Points, in no order, along strands that fork, close into loops and pass close to each other.
In the rows, 128 means zero.
Points whose rows are less than 93.5 apart are linked; no others are.
J_415: [156 168  69 117  92 125 146 137 140 107 124 143  74 171 128 148 188 101
 148 167 136]
J_709: [103 142 151 138 132  75 109 163 141 102 176 100 186 101 126  99 135 165
 181 138  86]
J_822: [107 117 129 103 143 111 171 128 158 118  84 135 117 129 104 143 192 114
 134 119 161]
J_653: [119  63 138 119 191 159 137 104 129 101 103 125 102 111 122 141 150 184
 114 122 152]
J_155: [ 99 113 159 133 153 158 129 128 141 124  84  95 146 113 138 120  95 163
 172 103 154]
J_306: [115 122 154 152 139 168 119 123 125 151  74 112 124 146 138 109  86 132
 154 125 145]
J_191: [139 130  95 128  91 147 109 117 120 170 161 157  56 182 134 164 107  78
 115 113  83]
J_214: [ 97 157 108 141 140  94  83 158 137  91 150 113 154 122 132  91 136 135
 174 165  95]
J_441: [120 160  85  77 158 127 161 156 139 121  82 117 112 165 125 136 156 151
 124 147 166]
J_287: [115 108 115 152 118 161 108  95 121 134  98 155  69 136 136 140 122  81
 121 132 108]
J_119: [178 148  71 138 105 118  64 100 116 100 209 126 138 134 150 152 160 153
 106 131 171]
J_461: [125 136  88 169  95 100  91 125 122 149 164 152  98 147 115 141 149  74
 129 113 124]
J_489: [105 120 161 113  88 100 172 163 143 110 171 113 149 103 105 152 107 175
 194 102 117]
J_828: [131 148 134 166  72  89 137 186 146 144 143 130 158 149 109 116 145 111
 186 110 143]
J_760: [157 156  89 122 119 143  81 155 128 150 159 141  96 194 126 148 106 115
 114 112 152]
J_563: [146 153  86  86 166 144 146 137 126 133  83 151  94 177 145 154 157 131
  75 152 161]
J_625: [102 129 123 102 151  86 104 144 130  82 191 101 153 101 111 106 124 189
 159 149  89]
J_862: [126 103 141 172 108  72 108 169 104 137 179 137 189 100 110  88 133 141
 104 106  95]
J_957: [121 123 161 136  75  98 160 177 157 125 153 119 162 116 108 131 135 139
 199  85 153]
J_987: [157 149  97  65 118 118 135 142 134  90 191 105 137 142 119 155 136 197
 146 134 175]
J_940: [128 130 163 158 155 166 143  83 104 150  56  91 138 140 149  93  88 128
 145 159 129]
J_992: [158 122  92  72 133 106 146 112 126  85 189 138 117 123 121 187 200 164
  92 130 172]
J_202: [112 114 117 126 106 102 133 138 152  99 164 128 124 126  95 141 177 142
 185 118 153]
J_928: [143 115  74 120 131 123  69 115 116  84 200 135 115 109 125 141 146 163
 108 119 155]
J_818: [178 146  89  82 130 108 127 111 140 112 176 127 111 158 124 191 200 122
  74 110 191]
J_771: [102 130 181 116 103 115 154 178 149  98 157  97 189  69 139 134  89 166
 180  95 105]
J_305: [141 126  94 128 166 147 109 104 140 153 124 140  66 175 119 178 163  92
  69 106 154]
J_875: [119  81 150 154 170 155 105  78 144  94  79 118 125  68 129  95 135 120
 116 130 126]
J_635: [150 143 179 148  94 183 161 103 129 181  79 122 118 152 151 129  83  89
 168 126 128]
J_325: [141 156 104 182  67 107 122 189 106 156 157 159 145 175 143 113 137 120
 154 155  77]
J_558: [165 162  61 116 112 133  89 112 115 103 163 138 113 154 150 163 168 113
  93 154 167]
J_258: [116 117 186 143  73  90 160 144 116 110 190 137 150  68  97 132  72 166
 127 143  61]
J_442: [133 113 132 196  80 111  96 180  96 141 143 162 154 118 135 106 120  80
  89 109  91]
J_657: [115 112  96 159 120  76  93 118 115 124 199 140 139 107 104 111 153 143
 128 109 117]
J_592: [158 142 177 166 171 165 162  68 104 145  73  71 173 109 152 102 110 125
 141 168 162]
J_292: [177 168  65  98 112 139 103  98 111 119 144 135  85 172 168 182 153  88
  58 151 143]
J_109: [134 106 150 165 141 176 117  67 127 117  65 130 109  81 151  97 117  84
 113 155 104]
J_544: [127 135 172 141 105 101 121 171 127 137 144 132 216  75 130  78 100 103
 111 103 116]
J_174: [ 83 157 129 117 129 103 136  98 143 126  92 131 151 103 119  92 139  71
 130 153 117]
J_527: [134 141 172 151 115 144 118 196 118 135 100 124 199  86 158  78  72 105
  99 118  99]
J_565: [108 151 136 148  92 104 109 152 121 150 124 145 161 124 131  83  93  86
 133 138  99]
J_684: [147 111 163 137 107 182 155  98 115 185  93 119  80 188 147 139  84 115
 166 131  94]
J_437: [102 109 158 102 130 104 133 169 126 109 165 102 155  89 108 114  59 201
 138 112  83]
J_616: [132 114  82  92 170 143  92 114 121  89 144 132 111 115 128 133 137 163
  86 128 163]
J_246: [129 138  89 103 114 130 161 126 134 134  91 158  68 164 131 153 175  84
 121 152 114]
J_217: [162 178 173 146 182 177 168  76 123 153  99  74 193  76 153 108  93 137
 159 138 172]
J_49: [135 102 109 146 157 152 144  81  96 164  79 150  61 155 150 151 148  96
  64 141  84]
J_264: [140 117 136 129  96 168 125 120 125 179 124 148  67 185 141 146  82  98
 142 115  84]
J_18: [144 130  93 104 145 123 117 115 149 131 157 136  86 161 102 183 188 109
 100  99 176]
J_841: [103 118 140 126 123 132 138 110 154 132  87 136 113 130 114 130 152  86
 147 112 161]
J_889: [138 131 103  65 127 104 163 100 112  88 202 142 105 117 107 182 162 187
  93 162 131]
J_838: [115 105 128 103 120 113 125 170 117  98 196 125 127 106 108 141  82 210
 142 119 107]
J_936: [ 97 128 171 125 138 135 125 154 152 103 114  95 179  79 143 110  81 153
 175 101 129]
J_506: [115 108 111 180  93 128  82 117 120 143 133 157  92 117 127 128 122  62
 115 104 108]
J_454: [ 97 102 164 122 101  98 149 109 131  90 188 130 117  69  91 141  99 161
 146 145  77]
J_61: [178 142  96  93 146 170 154 128 125 144  88 157  58 192 165 183 155 114
  80 148 128]
J_275: [151 157  99 174  80  97 120 170 134 154 165 146 128 176 118 119 159 124
 171 131 130]
J_257: [122  93 158 151 134 133  96 150 125 159 118 132 148 124 115  94  77 136
 112  82 138]
J_23: [139 116 167 157 170 142 193  93 111 155  33 134 133 144 164 124 153 111
 105 175 115]
J_286: [161 105  96 102 148 166 168 100 107 156  98 159  51 175 174 175 157 117
  81 145  81]
J_717: [ 80 142 134  99 138 105 160 134 161 102  94 107 146 111 113 124 168 118
 169 138 141]
J_162: [129  80 143 152 152 139  80 108 130 158 130 129 106 135 100 118  98 125
 103  75 145]
J_26: [108 102 107 109 150 132  95 134 128 112 142 127 112 128 107 115 117 158
 126 107 149]
J_248: [115 157  81 138 114 121  97 159 126 113 138 141 124 154 132 111 123 128
 160 165 115]
J_487: [124 137 144 137  96 135 112 142 108 162 101 147 144 122 147  77  51  90
 113 137  69]
J_453: [162 150  90  93 134 124  84 137 130 139 184 128 119 182 109 154 121 139
  99  95 185]
J_884: [141 143 162 152 120 155 102 147 131 137  86 123 172  86 159  63  48  99
 110 141  78]
J_898: [ 92 152 105 115 111 107 156 120 136 124  88 144 113 143 121 118 168  75
 140 168 113]
J_31: [103 129 119 101 167 139 144 128 135 139  76 110 119 157 109 123 131 153
 137 121 162]
J_545: [136 125 143 125 136 175 181 105 114 165  52 118  80 189 144 143 127 123
 150 155 114]
J_814: [121  79 149 156 178 168 127  93 130 116  70 122 108 118 129 123 154 137
 125 130 154]
J_463: [107 100 146 135 105 110 127 113 148 127 141 142 129 109  98 138 157  98
 160  93 160]
J_901: [150 156  63 108 106 142 113 112 115 142 148 150  59 176 141 173 144  83
  97 141 119]
J_95: [133 122 179 163 122 160 121 151 129 163  91 120 161 123 143 100  67 122
 140  94 148]
J_929: [132 132 210 144  85  82 174 156 109 117 200 128 199  56 120 120 107 160
 119 139  55]
J_164: [122 125 111  62 132 134 140 140 124  93 181 115 112 125 108 163 104 213
 144 129 144]
J_925: [ 93 117 153 101 187 119 163 107 137 133  68 104 144 122 119 109 143 145
 121 132 145]
J_566: [126 130  96 188 102  78  84 142 109 153 183 152 141 139 114 112 146 107
 121 110 116]
J_320: [142  96 134 149 163 143 181 104 103 162  56 165  87 156 167 144 157 111
  88 163  87]
J_548: [140 106 183 155  98  78 141 155 106 129 195 130 217  65 114  94 132 147
  95 113  79]
J_766: [163 144 101  56 134 134 118 128 135 105 168 114 120 165 119 169 137 164
 107 107 196]
J_921: [128  90 109  73 178 141 140 123 126  85 138 140 104 111 121 161 152 189
  99 122 154]
J_272: [133 127 146 181  95  96 102 175 107 133 144 142 198  89 131  73 123  92
  88 120  90]
J_748: [128 153 186 111 171 158 178  79 154 132  82  90 179  69 144 124 126 133
 155 123 166]
J_820: [ 88 121 129  96 154 108 112 143 135 107 146 106 152 105 106 104  97 174
 145 116 118]
J_100: [ 89 134 176  89 152 130 172 110 166 103  95  90 164  74 127 131 137 135
 168 119 142]
J_274: [138 148 165 154 147 169 117  95 130 145  69 102 158  97 154  73  60 115
 137 151 110]
J_108: [138 150  79 124 113 116 137 141 148  95 146 130 111 148 108 143 201 130
 167 142 167]
J_761: [108 162 150 129 116 111 110 112 142 136 117 128 174  86 130  76  98  73
 133 141 114]
J_431: [128  95 119 139 166 150  94 101 134 151 120 130  82 160 110 150 135 122
  99  95 159]
J_723: [125 129  93 136 127 134  79 157 121 131 134 147 108 153 123 117 101 124
 130 125 138]
J_903: [108 128 163 136 188 141 185 108 132 139  30 100 153 127 151 117 145 132
 127 154 137]

A tip is a point with one link. Name the tips that can be reached along the links from each point below, in the order of the rows.
J_489 => J_325, J_442, J_889, J_454
J_987 => J_635, J_109, J_545
J_461 => J_287, J_657

A fork is a point with three links, a tip a point with one. Leave the first point through the second and follow the links. Name the first fork or tip that comes.
J_898; J_246 => J_940
J_463; J_202 => J_884
J_889; J_992 => J_306

Name the points in between on the shortest way along the links from the first point to the second, in order.
J_18; J_884 => J_305 > J_431 > J_162 > J_257 > J_95 > J_306 > J_940 > J_274
J_841; J_155 => J_822 > J_717 > J_100 > J_748 > J_217 > J_592 > J_940 > J_306
J_415; J_155 => J_246 > J_898 > J_174 > J_761 > J_565 > J_487 > J_884 > J_274 > J_940 > J_306
J_264; J_723 => J_191 > J_901 > J_292 > J_558 > J_119 > J_928 > J_616 > J_26
J_957; J_258 => J_489 > J_771 > J_936 > J_155 > J_306 > J_940 > J_274 > J_884 > J_527 > J_544 > J_272 > J_862 > J_548 > J_929
J_214; J_109 => J_248 > J_723 > J_26 > J_616 > J_921 > J_653 > J_814 > J_875
